Each row is a point on a landscape with many valleys, with its height.
A ball rolls from a point to the lowest of its 2 nearest points, and stops where none of them is lower. Distance is the straight distance between rows; heights are no part of it.
J889: [-26 -10 -15 -25  27  18 -36  -8 -22  30  33  38   6  45 -23 -22  14  11
  -1   5  34 -24 -32  12  11   1]  h=262
J626: [ -8  40  -9 -13 -45 -29 -32   6   6  -5  -9  44  17 -36  -1  -7  17  10
   4  11   6 -21 -18  38  11   9]  h=89
J188: [ -5 -19   9 -13  25 -26   2  41   0  20 -44 -25 -19 -11 -16  24 -24  11
 -21  40  10  28  -1 -39  25 -22]  h=338
J875: [ 21  15   7  38 -25 -29  31   2 -15 -57 -29   7  -4 -21  55  -5 -40  -8
  21  14 -44   4  28  32  -3 -17]  h=506
J797: [ 11  14 -31  14 -32 -34 -14   7  -5 -25 -22 -10  31  -9   3  21  24 -22
  -3  -1  -2 -37  19   9  12  -8]  h=499
J43: [-17   4  20  34 -11   7 -24 -19  15  34  -6  19 -23  -5   7 -14 -25  27
  -9  17  -4 -28 -26  45 -22  32]  h=102
J552: [ -9  15   5 -11 -10  -9 -51  21 -25   8  -2 -19  13  46   3  43 -16 -17
 -22  27  -1 -19  -1 -16  17 -38]  h=571
J328: [-42  26 -10  15  -7  -2 -40  13  11  30 -22  24   8  11 -16  17 -22  12
  -7  38  -6 -49   7   0  22   4]  h=200
J198: [ 21   7   4  12 -19   0  61  -4  39 -30  13  -4  29 -43   6  13  19   6
  16 -12 -21  12  23   0 -25  -5]  h=408
J229: [  3   3 -27   4  -7   8  54 -20  37 -35  13  16  14 -18 -23  11  36  -7
  23 -23 -18   9  25 -18 -16  13]  h=395
J922: [-47  -4 -14 -29  44  29   9 -15   0 -26 -12  41 -19  19 -42  -1 -20   3
   8 -22 -20   0  -5 -22   5  27]  h=134
J643: [  3   4 -16  37  -2  28  14 -40  41 -10  19  40  20   4   0 -21  32  -5
  21   7 -11 -13   4  31 -21  17]  h=309
J846: [ -6   5 -10   1  -6 -28   1   7  10  -9 -32   7  10 -37 -16  19 -11  21
   4  34 -14  -1  -5   4  19   8]  h=569
J374: [-15 -22   6 -20  24 -10 -27  45 -26  42   7 -20 -21  31 -26  -5  -6  18
 -12  -8  15  -4 -14 -17  18 -21]  h=170
J825: [-80  27 -23 -17  -1  13 -46  10  -5  51 -11   2  -7  34  -9 -10 -25  11
 -29  -6  18 -34 -12 -28  31  12]  h=463
J402: [-10  16 -10   7 -33 -32  26 -16   7 -54  -8  26  30  -6  30  19  18 -10
 -11  25  -7  17 -17  33  10 -33]  h=189
J993: [-16  10  11  23 -18  -7 -37   5  -3  22 -24  16 -12  -6   0  21 -37  24
  -5  31 -12 -31 -17  32   4   6]  h=166
J747: [ 18   5 -27  33  -9  -3  20 -15  15  18 -18 -26  21 -19  -3  -3  14   0
   9 -10  -3 -19  37 -20 -22  25]  h=141
J535: [  3   0  -4 -27 -15 -40 -13  16   0   7 -44 -40   8 -28 -12  15  14   2
 -30  -8  38  40  -7 -36  17  -7]  h=578
J838: [ 11  12  20   5 -18 -21  -5  14 -22 -49 -46  12 -19 -18  25  19 -36  -6
  27   0 -39  -3  11  34   7  -8]  h=538
J384: [-27 -29  60  12  16  -9 -13 -23 -36 -11  -8   5 -47   6  -9  19 -22  30
 -17 -35 -25  35  -5 -17 -13 -12]  h=104
J851: [ 16 -14  19 -26  32  53  -9 -10   4  -3  58  49 -25  12 -26 -35  19 -13
  46 -25 -14  -9 -10 -30   2  23]  h=352
J554: [  9   1  15  -6  17  19  43 -11  19 -28  11  15 -11 -11 -15  23  -3  -5
  32   8 -27  22   8  -4 -24 -12]  h=384
J190: [ 14  -3   7  15  17  37  21 -20  35  -8  45  38   5   9 -16 -17  26  -2
  28  11 -10 -15   6  12 -27  13]  h=295
J161: [ 35 -25  13  -8  24   7  -7  11 -15   9  29   4 -12   6  -9  -1   8  14
  11  -7  12  -3 -13  22 -20 -12]  h=547
J232: [-22 -33 -11  -9  23   6  20 -42 -27 -25  25  20   8  26 -32 -22  30  -8
   8 -43   8  36 -18 -14 -17   4]  h=157
J355: [-46  -7 -12  -9   1   9 -28 -12  -4 -13  -5  53 -14  46 -26   0   5 -15
   4  -8  -9 -23 -28  15   7  16]  h=83
J490: [ -3  27   2 -41 -33  -6 -55  28   0  22  -2 -19  23  -4  15  25  20  -8
 -22   8  10 -18 -18  14  -6 -11]  h=536
J866: [ 18  13   9 -33 -30 -21   9  40   5 -55 -32 -24  41 -27  40   0   8 -19
  -4   4   8   2  28  72  20  10]  h=615
J107: [-37 -15  36 -17  40  33  -1   0 -39  16  21  13 -34  16 -28 -19 -32  33
  12 -40 -19   1 -12 -32 -17  21]  h=93
J591: [ 26  22  14  24 -29  17  68 -15  28 -57  34  22 -12  -8  52  -2  15 -22
  29  -9 -43  21 -15  15 -27 -31]  h=416
J738: [-43  35 -14 -20 -30 -18 -38   0  -7  -6 -27  55   0 -21  -6  -8   2  22
   8 -12 -12 -33 -21  15  17  30]  h=90
J761: [ 15  28   1  -1 -38 -38 -13  18  18  -9  -9  11  22 -46  29   0   2  23
  -9  35   9 -22  -9  40  12   8]  h=130
J537: [  7  -3  -6  10 -33 -22  33 -14  14 -52  22  33   9  10  20   9  33 -27
   2   5 -17  16 -31  35  -7 -24]  h=169
J978: [ 24  20   2  35 -22  -1  26  -8  32   3  29   1  -6 -20  52  -7  10   0
   3  10  -7  -7 -20  62 -38  -1]  h=280
J856: [-10  14 -34 -48 -10   3 -18  36   6  19  -4 -21  -3   0 -38  10  43 -14
 -21 -34  33 -10   0  -8  21 -15]  h=545
J638: [  6 -13  34  31  -6 -37  36 -14  -3 -38 -33 -12 -13 -13  51   7 -23   5
 -23  18 -19  50  -8  14   0 -25]  h=285
J762: [-57  24 -30 -45  -6   8 -23  13  -4  37   1   4   8  15 -38   8  10  16
 -34  13  27  13 -14 -30  28 -20]  h=192
J839: [-14  14 -11 -59   0   5 -24  42 -15  25  10 -19  -2  33 -20  21   2 -14
 -20   1  34  -6  -3 -36  37 -53]  h=182
J828: [-42  37 -40 -37 -10  20 -15   4   3  56 -12 -15   5  11 -30 -15  -2   6
 -38  15  41   3  -1 -36  51  -8]  h=198
J787: [ 20  -1 -21  19  26  14   4   8  17   8  19   6   7  34 -24  25  15 -16
  16  20   8 -20  27   7  13 -26]  h=284
J918: [ 35  -8   2 -12  -1 -23 -16  49   8   5 -53 -33  12 -33  21   9 -15  -7
   0  29   2 -19  16   4  16  27]  h=629
J799: [ -8   1 -21   8  63  48  -6 -15  -1  47  23 -10  -1  25 -15 -53 -14  29
  -7  -4  23  -8  15 -12   3  32]  h=312
J183: [  4  21 -13   6  12  51  13 -20  42  10   2  14  13 -14 -31  -3  31 -14
  35  -9 -14 -31  42  -3 -18  33]  h=101
J82: [-10  25   2  16 -31   0  20 -23   3 -36  17  56 -54 -23  35  -5 -16 -19
  19 -26 -37  16 -35  30 -32   9]  h=127
J668: [ -4  10 -36 -37  18  36  -1  33  12  30   1  -8 -29  12 -46 -19  43  -8
  -3 -43  36 -18   5   4  16   6]  h=546
J580: [ 19 -14   1   5 -10   1  25 -22   7 -33  26  31 -25  12  13   4  13 -22
  11   1 -20   8 -38  25 -22 -18]  h=155
J93: [  8  26 -12  -6 -52 -43 -22  16  -5 -33  -5 -15  50 -18  37   8  32 -18
 -15  -1  -2 -18  14  26  10 -10]  h=514
J416: [-27  -1 -35   6   3   0  16 -25 -17 -22 -38   2  -2  -2 -49   8   7 -17
   4 -41  -6  14  21 -28  12   2]  h=407
J752: [ 27 -22  11  49  -7 -15  29 -22   1 -17  -5 -45  12   6  30   3 -12  -8
  -4  -2 -18  15   5 -24 -26   0]  h=257
J817: [-10  -1 -27  10  19  20 -12   8 -11  50 -14 -31  -2  22 -31 -20  -3  -1
  -6 -15  24 -24  14 -26   7  17]  h=437
J40: [ 36   3  23  13   4  31  53   3  -1 -26  42 -23  16 -11  -8  20  18  -9
  21 -12 -19  19  38 -35 -37 -18]  h=113
J651: [-27  -2  33  20   8  29  26 -51 -29 -22  34  29 -20  16 -11   1 -19   8
  17  -6 -30  30 -15 -15 -20   1]  h=614
J599: [-19 -17  -5   7  26   9  -4 -25  -8  29  32  27   4  37 -19 -10   0  25
  -4  18  16  -2 -22  21   6   7]  h=252
J271: [-44   8   4  -4 -27 -24 -62   4 -25  37 -23 -18   3  10  -1  16 -32   5
 -34   9  11 -11 -17 -29  20  11]  h=475
J8: [ 10  21   0 -25  14  55  -2  -8  32  -1  15  20 -14  -5 -38   3  26 -17
  40 -28 -14 -21  21 -19 -25  42]  h=91
J399: [ 25  26  10 -11 -31 -32   2  23  18 -18 -12   0  21 -38  56   2   0   0
 -19  35   7   9 -26  74   1 -10]  h=193
J954: [-19  21  -8  -3 -52 -45 -63   0 -23   6 -34 -18  20  -1  17  26 -19  -8
 -21   1  -2 -10   2 -33  32  -2]  h=481
J245: [-35  28 -29 -29  20  40 -34  33   7  56  12   2 -12  38 -27 -35  15  -9
 -10  -7  41 -43  -4 -14  24 -16]  h=450
J916: [ 43  25  13  43 -29 -17  48  -1  22 -29   3 -12  12 -52  79 -16 -30  13
  16   9 -31  10  21  15 -10   9]  h=454
J317: [ 24   1  34 -20   6   3  49  -1  13 -53   1   7  -9 -37  26  20  -5  -6
  17  11 -35  39  -2  19 -20 -32]  h=369
J127: [ -4 -10 -40  30  -4  -9   7 -14 -13  33 -43 -33 -13  11 -31  -3 -18 -21
 -19  -5  23  10  22 -54  37  10]  h=419
J432: [-19 -20 -38 -27  46  19  21 -34  -6 -19  14  22   5  24 -45 -28  33  -2
   8 -29  15  20 -11 -16  12  10]  h=150
J257: [ 28 -24   4   7  -3  -8   9   5  10  30  20 -40  15  -2   3  -9  38   6
 -17 -13  34   3  -8   4 -27   0]  h=566
J29: [ 18 -25   3   3   1 -24  25 -13 -12 -13  -2 -33   9 -15  -3  14  34  -5
  -4 -39   1  35   9 -25 -33 -19]  h=185
J729: [-42  -6  22   4 -23 -41 -34  -3 -27  -3 -43  15 -24 -17  -3  13 -28  29
 -14 -17 -20  -1 -23   5   3  19]  h=568
J106: [-23  19 -26 -14  11  34 -17  45  -2  73 -10 -31 -20  32 -29 -37   2  -4
 -13 -23  36 -35   5 -21  32 -10]  h=445
J807: [ 25  -9  21  13 -29 -52  17   5 -14 -53 -56 -27  21 -29  86 -16 -16 -18
 -10   2 -19  23  17  28  11  13]  h=674
J193: [ -1 -12 -24  23  -2 -15   0  -3   3  27  11 -29  18  19  -7  18   6 -12
 -28  35  35   0  22 -22  25 -17]  h=234
J114: [ 18  18   0 -12 -43 -68 -11  12  -2 -11 -19  -9  46 -33  42  -5  -8  22
 -17  54  21   5   2 -28  52   0]  h=646
J83: [  8 -14  21  14 -21 -60 -11  12   6   4 -43 -11  -7 -33  21   5 -59  19
 -12  51  -1  11 -13  -6  28  16]  h=246
J346: [ 25  11   7  -5 -42 -35  26  34 -16 -45 -34 -24  35 -26  77 -26  -3 -19
  -5   2  -2   3  28  68  28   7]  h=643
J702: [ 11  -1 -26 -36  46  50  10   9  -1  28  21  -3 -28  23 -43 -44  17 -15
  15 -57  33 -10  12 -23   8   5]  h=548
J364: [-72  32 -15 -38  13  32 -46  33  -2  52  10  19  -2  49 -16 -19  -3   0
 -16  -7  16 -43 -15 -18  22  -5]  h=456
J184: [ 21   8   7 -28 -10 -11 -25  43  -5 -34 -23 -20  25   2  20  31   0 -28
  -2  29 -10 -23  15  34  18 -11]  h=596
J303: [-32  -7 -30 -33  19  19 -27  11 -20  33  43  31   5  57 -37 -13  12  -7
   0  -8  41 -10 -11 -11  31 -32]  h=268
J768: [-12  -6  -5   7  35  36  11 -43   6  19  25  12   5  22 -17 -32  -9  26
  -4  -6   3 -12  -7   8 -15  29]  h=279
J952: [  6   2 -16  16 -23   9   1 -11  56 -10  13  34  12 -22   1  -5  55 -17
  10   8   9 -28  -6  48 -17   3]  h=325
J966: [-33  -4   7 -20  49  38   7 -13 -19   6   6  25 -26  16 -37  -3 -32  27
  12 -12 -26   9  -1 -31  -4  27]  h=116
J687: [ 37   9  10 -20 -11  -2  24  29  33 -43 -11 -10  14 -63  25  12  10  -2
  14   2  -5 -14  20  43 -11  11]  h=579
J142: [ 24 -34  28  -8  44   4   9  38  -1  15 -20 -36 -13   3  -6  25 -31   3
   4  28   4  15   7 -21   1 -10]  h=326
J498: [-16  39 -19 -43 -26  17 -56  25   8  58   1 -26  23   4  -3  22  21  -4
 -24  11  23 -28   8 -18  13 -18]  h=543
J676: [ 14 -15  -7  18  11   4 -22  15   9  42 -17 -34  -7  11 -19   2 -23  -5
 -13   4  21 -19  13 -30   1  15]  h=430
J92: [ 13 -21  10 -13 -23 -46 -22  12  -7  14 -17 -44  18 -11  12  10  22  -3
 -35   4  34  40 -19 -19  -6 -10]  h=577
J793: [ 25  -5  20 -23  10  48   0  -5   8  -7  62  42 -21   5 -10 -43  32  -9
  36 -21  -9   3 -30  -2 -24  42]  h=350
J632: [  6  -5  28 -20 -11 -16   0   9 -18 -46 -11  -9  11  22  43  14  12 -42
  -7   0  -1  30 -15  51 -10 -35]  h=570
J362: [-24  -3 -48   5  11   4  35 -20  -2   3 -29 -25 -13  10 -46  -2   3  -3
 -15 -26  16  15  26 -43  32   1]  h=414
J796: [ 15 -16 -17  18  35   9 -20  15 -10  36  26   1  11  39 -18   7   8  -9
  11  18  18 -37  16  -1  18 -29]  h=277
J200: [ 40  12   0  13 -19  17  53  11  57 -43  15  22  10 -23  49   0  16 -17
  21  18 -24  -9  10  64 -15  -7]  h=382
J248: [ 19 -11   1 -39  23  12 -24  37  -1  21  28   1  -8  12 -34   3  37   9
   3  -7  33 -11 -24  16  -5 -18]  h=544
J28: [-17  20 -22  24 -14  16 -39 -16  16  34 -13   0  28  19 -12  -2   4   0
 -21  24  15 -41  22  -4   9  11]  h=226
J15: [-26  -7 -11 -37  88  44  -5 -16 -29  12  58  23 -12  14  -3 -56 -26  22
  13 -47  11   3  -1 -27  23  28]  h=165
J125: [  9 -18  18  -2   2 -22 -13   9 -29 -17  24  -7   6  34  24  11  15 -14
  -8  10  16  15 -18  33  -7 -38]  h=561
J227: [-12  18  -6  24 -31  16  14 -36   7  -8  16  41 -25 -19  26 -22 -10   7
   7  -8 -33  -4 -35  38 -41  23]  h=152
J433: [-26 -11 -35 -40  52  36  11  -3  -1 -12  -1  46 -32  42 -40 -23  13  -8
  17 -32   0  -1 -13 -32  17  17]  h=143
J617: [ 20  -3  24  33 -32 -56 -13   4   7   4 -45   3   3 -52  34 -14 -33  32
  -1  36  -2  -4  -9  -4  17  31]  h=221
J242: [ 14 -10  25   8  24  38   1 -26 -29   1  60  15  -4  27 -12  -5 -12  -1
  41 -21  -5  -8  18 -17 -21   5]  h=360
J508: [-53  17 -23   9 -15   6 -51  -3  -7  61  -5 -17   5  36  -6   0 -24   4
 -43  14  23 -20   2 -34  31  12]  h=469
J145: [ 23 -15  27  34  -2  -4  21 -24 -22 -17  17 -29   2   7  28   6   8  -4
  -1 -21 -15  29  -7  -8 -45 -17]  h=219
J222: [ 16  23  25  32 -36   6  65  -3  21 -26  20 -13  22 -39  48   3  -9   6
  19   6 -35  21   2  -2 -36   1]  h=428
J909: [-17  -9  -2 -13 -18   3 -27  -8   3 -31  -9  47 -28  26 -15  11  18 -31
  15 -18 -22  -7 -42  12  -4   5]  h=94
J435: [ 18  10  -1  -2   3  13 -15  19  22  12 -18   5  -6  -7 -10  14   8   1
  12  11  -3 -31   0  27 -16   3]  h=554
J286: [ -7 -10  28  19 -25 -66  -1  -3 -11 -40 -48 -11  17 -17  50  10 -28   1
 -28  41  -7  33  -6   9  23 -30]  h=242
J400: [ 26 -13 -27  11  39  37  20 -13 -12  47  22 -37 -12  14 -29 -45 -23   6
   3 -25  34  10  37 -46  27   9]  h=348
J965: [ 26 -21   1  -1   0 -30 -16  29   6  29   0 -50  16  -7  13  10  18  -6
 -24  12  41   5 -11   0 -20   2]  h=572
J116: [  5   0 -11  47  -3  17 -24 -32   1  34  -8  -7  14  14  -2  -9  11   7
  -8   4   4 -27   6  14 -19  12]  h=220
J358: [ 27  18   3  47 -35 -24  55  -3   6 -43 -20   8  15 -40  47 -11 -22  17
  35   8 -37  -4  27   8  10   4]  h=478
J804: [  6   0   0 -39 -11 -46  -7  21  -3 -14 -38 -26  13 -59  -9  12  23  17
 -24   2  20  22  -6  -5  22  -6]  h=580
J485: [ 26 -23   8  25 -19 -38  20  -4  12 -19 -22 -43  26 -19  47   5   1 -16
 -15  20   3  23   5 -15 -10  -1]  h=273
J982: [-14 -29 -21  -9   2  -8  28 -32 -14 -15   8  -6   2  13 -17  -6  36   0
 -13 -39  10  37  -7 -14 -15 -19]  h=168
J871: [-16 -32  29 -14  33  -6  -8  20 -22  35  10  -8 -15  17 -18   5 -22  33
 -15   6  14  12 -22 -17   1 -11]  h=159
J622: [ 26  25   0  13 -33 -55  -2  11  -5  -9 -22  14  -6 -52  42 -20 -24  37
   8  41  -1  -3  -9  35  22  10]  h=181
J126: [ 19  11  25  15 -21  18  30 -11   6  -4  51  -2   2 -24  30 -23  16  -1
  15 -28 -14  18 -20  19 -69   0]  h=336
J176: [-27 -14 -23 -40  76  49  -7 -14 -19  -4  39  40 -27  41 -17 -49  -4   5
  21 -38   0   5 -12 -25  16  34]  h=151
J410: [  6  33 -11 -10 -40 -39 -35  18   9  26 -22 -10  41 -27  18  12 -17   4
 -19  49  19  -7  20 -21  33   1]  h=642
J794: [ 21 -10 -19   9  35  36  24  -4  26   3  34  36  -4  24 -41  -1  27 -12
  30   8   6 -18  26  -1   5 -11]  h=289
J882: [-18  -8  -3 -43  29   2 -20  69 -19  19 -18 -17 -19  28 -29  24  -1  -6
  -2  -5  15  -7   1 -20  19 -42]  h=177
J456: [ 12  -8  19  12 -11  14  22 -25   9 -37  34  53 -61  18  25  -6  -5 -19
  16   2 -35  20 -39  18 -33 -11]  h=144
J575: [  0 -15 -30  -6  38  20 -15  25 -14  44  35  13  -3  38 -36  -8   4 -10
  13  -9  41 -14  13  -5  33 -27]  h=270
J576: [-41  -3  38  16  15  30  27 -54 -20  -8  37  16  -7   7  -8 -13 -41  34
  -1  -5 -24  38  -2 -17 -30  29]  h=604
J785: [ 31   7  31  -1  -3  39   1 -21   0   0  56  28 -25  -2   6 -28  22 -10
  26 -28 -21  -1 -31  14 -62  17]  h=346
J538: [ -5 -21  15  13  24   1  23  -9  -3   4 -14  -9 -23  -6 -31  18 -32  19
   7  12 -19  26  23 -51   5  -3]  h=415
J573: [-14   7  12   6 -28  12  -5 -28  -5 -39  -2  44 -43  -3  -8   7 -10 -26
  24 -41 -46  -6 -29  11 -22  21]  h=107
J280: [ -4 -19  -5  37   7 -11  -5 -13  -5  43 -23 -29 -21  20  -8   1 -31  -3
 -20   9  22   8  11 -55   7  13]  h=424
J879: [ 11  -9  49  20   6  -6  38 -12  -5 -41  -9 -15 -15 -20  33  21 -32   2
   2  22 -38  36  14   2 -16 -28]  h=332
J682: [-16  11  12  32   0  15  -6 -42   3  10   8  33 -19  -5   8 -22  -8  16
  -2   2 -26 -18 -26  44 -36  35]  h=163
J959: [  0  13 -23   7 -30 -40 -35  -1 -30 -22 -39 -20  19   7   9  34   0 -22
 -11   4  -5 -18  18  -3  18 -17]  h=489
J499: [ -5   6  -2   2 -34 -53  13  -7  -8 -36 -25   1  28 -22  30  16  -4  -3
 -10  25  -1  24  -7  12  26 -28]  h=213
J649: [ -7   5  19  12 -29 -34 -29   2 -34 -34 -48  13 -29 -29  15  11 -24   6
   9 -25 -29  -5 -19  22  -2   4]  h=556
J87: [ 22   9   6  -4 -13 -20  19  10  28 -13 -23  11   9 -61  -7   8  -2  23
  25   8 -20  -4  11  25  -4  17]  h=576
J112: [ 11 -16 -12  -4  16  20  -4  -6   1  29  30 -18  13   4 -24 -30  39  12
  -2 -43  27  -2  -2  17 -26  20]  h=558
J159: [  6 -21  24  18  44  26  16 -20 -43   5  50  -1 -16  22 -18   0 -32  14
  29 -20 -13  16  30 -41  -8 -18]  h=367
J881: [-21 -17  30  27  -8 -36  -9  -6 -14  -1 -45   9 -27 -26  -8  11 -57  31
  -4  -4 -17  19  -9 -26  17  27]  h=575
J323: [-38 -11  10  12   5  -5  20 -43  -1  -2  -1  22  -6 -10 -18  -7 -25  29
 -15   4 -21  26 -14  -4 -20  35]  h=592
J48: [ 23 -22  37  16   4 -39   5   8  16  -5 -47 -17 -11 -27  33  20 -61   6
  -3  46 -10  27   1 -27  10  14]  h=278
J325: [-29  32 -48  -2 -25   4 -14 -17  21  45  -1 -22  28   5 -14 -19  18  -2
 -42  22  45   0  13 -27  38  -4]  h=209
J168: [ -7 -33  53   5  27  -3  -6   8 -24  -3  -9  -1 -30  17  -2  23 -25  27
 -14   3  -8  41  -9 -10 -10 -29]  h=137
J705: [  0   4  -9 -42   1  -7 -29  30  -2   1   6  -4   4  11 -17  26  40 -10
 -14  -5  20  -8 -20  11  -6 -23]  h=542
J279: [ 32  21   6  -5 -20  11  55   4  44 -57  27  33 -19 -23  44  -1  22 -35
  32 -10 -31   1  -2  25 -20  -6]  h=403
J767: [ 15  15 -31  15   5  27  14  -4  33  14 -18  -9  10 -32 -32   3   5   8
  24  -9  -5 -27  41 -11 -10  33]  h=119
J704: [ 38 -37  32  19  19 -24   7  10  15  12 -24 -47 -11  -3  20  16 -40 -10
  -9  32   1  31  12 -38 -12   4]  h=308
J830: [  9   5   3  12 -30 -25  11   7  12  -3   3   4   5 -26  42   4  17   4
 -18  19   6   7 -45  66 -24  -8]  h=236
J890: [ 29   3  15  30 -18   8  38 -13  30  12  32 -13  13 -19  43 -17  17  16
  -1 -12 -13   8 -14  34 -54   6]  h=314
J179: [ 38  -7  10 -14   4   6  11  23  19 -31  -1   3   0 -24  15  21  17 -12
  11   8 -11 -17  -1  50  -7  -2]  h=564
J267: [ -8   1 -40  17   2   8  -3 -15  10  55  23 -22  17  33 -22 -19  12  11
 -30  24  50  -3  14 -17  31 -15]  h=223
J915: [  5 -30  -5  16  50  22  10 -16 -38  29  26 -20  -8  22 -36 -18 -23  15
  17 -21  15  23  25 -40   4  -3]  h=357
J460: [ -6   2  24  11  16  -3  33 -20   0 -35 -13  17 -14  -6 -23  28 -20  12
  26   7 -34  11   9 -22  -5  -9]  h=397
J647: [ 27  -7  11 -32  28  35   9  12  15  -5  12   4 -13  -5 -45   8  23 -23
  32 -24 -19  -8  11 -14 -27   2]  h=84
J13: [ -1   2 -33  -8   6  17  41 -21   7 -24   4  -4   9 -16 -50   9  28 -16
  17 -39  -9  11  31 -28 -10  -1]  h=402
J581: [ 15  -3  22 -29 -16  -9  10  31 -14 -50 -29 -21  20   9  55   6  -1 -49
 -11   1   3  17   8  72  -1  -7]  h=585
J134: [ 20 -17   5 -16  39  48  -3  -2 -21  17  51  27 -10  15 -19 -18   7  -1
  41 -24   1   1  13 -17  -3   5]  h=354
J291: [ 20  -9  18 -24   7 -18 -18  49 -10 -15 -47 -48  18   2  31  26 -20 -17
 -12  25  -4   3  13  23  15  -5]  h=613
J236: [-46  14 -20 -48 -11 -12 -34  17 -28  20 -14  -9  -4   9 -19  32  -1   9
 -22   3  19  14 -12 -38  28 -33]  h=187
J173: [-56 -38  54  -8  29  10 -16  -8 -38   7   6   1 -44  26 -18  -6 -32  39
  -5 -29 -27  17 -11 -24 -13  10]  h=54
J91: [ 17   2 -25  61 -29  -5  -4 -34  20  24  -7 -17  29  -9  23  -4  16   1
  -4  -5 -10 -27  15   4 -22  23]  h=175
J625: [ 30  11 -10  16 -24   9  20  11  75 -34  10  21  19 -33  38  -1  40 -14
  12  12  -2 -39  11  53  -8  -3]  h=351
J688: [-62  12 -18  -5 -12  -3 -29 -24  -7 -17 -19  59 -10  10 -18  -4  -9   0
  -6  -9 -23 -17 -35  21  16  32]  h=65
J326: [ 39  -3  25 -21  26  42  28  18   1 -19  54 -14  -2 -11 -22  16  29 -16
  30 -26   3   7  31 -25 -25  -9]  h=92
J495: [  9  -8  14   6  -3 -18 -35  11 -36  14  -2 -16   4  34  -2  18 -13  -6
 -24  17   5  -2  -8   7   7 -25]  h=567
J122: [  8 -34  19  15  32  10  24 -10 -22 -16 -12 -23 -22  10 -31  31 -18   6
  14  -9 -17  39  35 -48   2 -35]  h=427
J634: [ 19  10  -5   6 -31 -34 -34  25  22  23 -32 -29  23 -36  28  10   4  -5
 -21  37  16 -24   9  -8  27  18]  h=638
J748: [ 12   5 -13   8  37  57   5 -23  -4  57  13 -44 -15   4 -15 -58 -22  16
  -2 -25  25   1  31 -42   0  36]  h=337
J226: [  2  19   3 -13 -13 -10 -40  19  -5 -12 -10   3  11  39  29  44 -13 -25
  -5  35  -9 -30  -5  38  20 -30]  h=581
J250: [  3  26  -6 -43 -53 -28 -32  11   4 -32  16 -12  33  -2  10  25  45 -36
 -16  -5  12 -25   8  23  12 -21]  h=527
J386: [  9 -17  -9  18  -4 -32   9   4   1  -3 -18 -40  22  17  18  21   2 -21
 -30  32  10  10  18 -11  13 -25]  h=248
J150: [ -3  -5 -17  25  24  -2 -12 -26  10  44  32  10  30  37 -15 -25  18  16
 -21  34  44  -9  -3   8   4 -10]  h=237
J639: [ -7  -4 -35 -20  40  46  -7 -12  -4  20  30 -18   0  14 -26 -58  36   8
   2 -51  29  -9   6  -6  -6  26]  h=551
J225: [-28 -15  16  38 -12 -14  21 -36  -4   7 -23   0  -4 -25  -4  -3 -44  24
 -15   9 -27  26  -3 -40  -3  42]  h=583
J259: [ -7  -9  -7   0   5   1  -5   1  -4   3 -23   2  -5  -4 -28  12  -9   6
  13   5 -15  -6   0   9 -16  22]  h=560
J744: [ 41 -38  30  12  27   6 -12   6 -30  -1  45  -2  -3  23  21  -3   5  -2
  22  -2   4   5 -17  35 -18 -29]  h=552

Call two points neighbours if one is among the 2 nearest of the other. Go from one point of each pair to the other, from neighbour to neighbour, staying as low as possible. Name the highest point that can't be avoided.
J647 and J43 | J28
J43 and J626 | J682
J626 and J688 | J738

For each start below, name the point where the ball stops.
J625 | J599
J325 | J173
J225 | J229
J116 | J647
J752 | J173
J508 | J229
J15 | J173
J159 | J599

For each start below, name every point that the ball comes to, in order.
J93 | J797, J959, J954, J271, J508, J825, J364, J245, J106, J817, J676, J280, J127, J362, J416, J13, J229
J651 | J323, J225, J881, J729, J649, J838, J875, J358, J916, J222, J198, J229
J279 | J200, J625, J952, J643, J190, J794, J787, J796, J575, J303, J889, J599
J576 | J323, J225, J881, J729, J649, J838, J875, J358, J916, J222, J198, J229
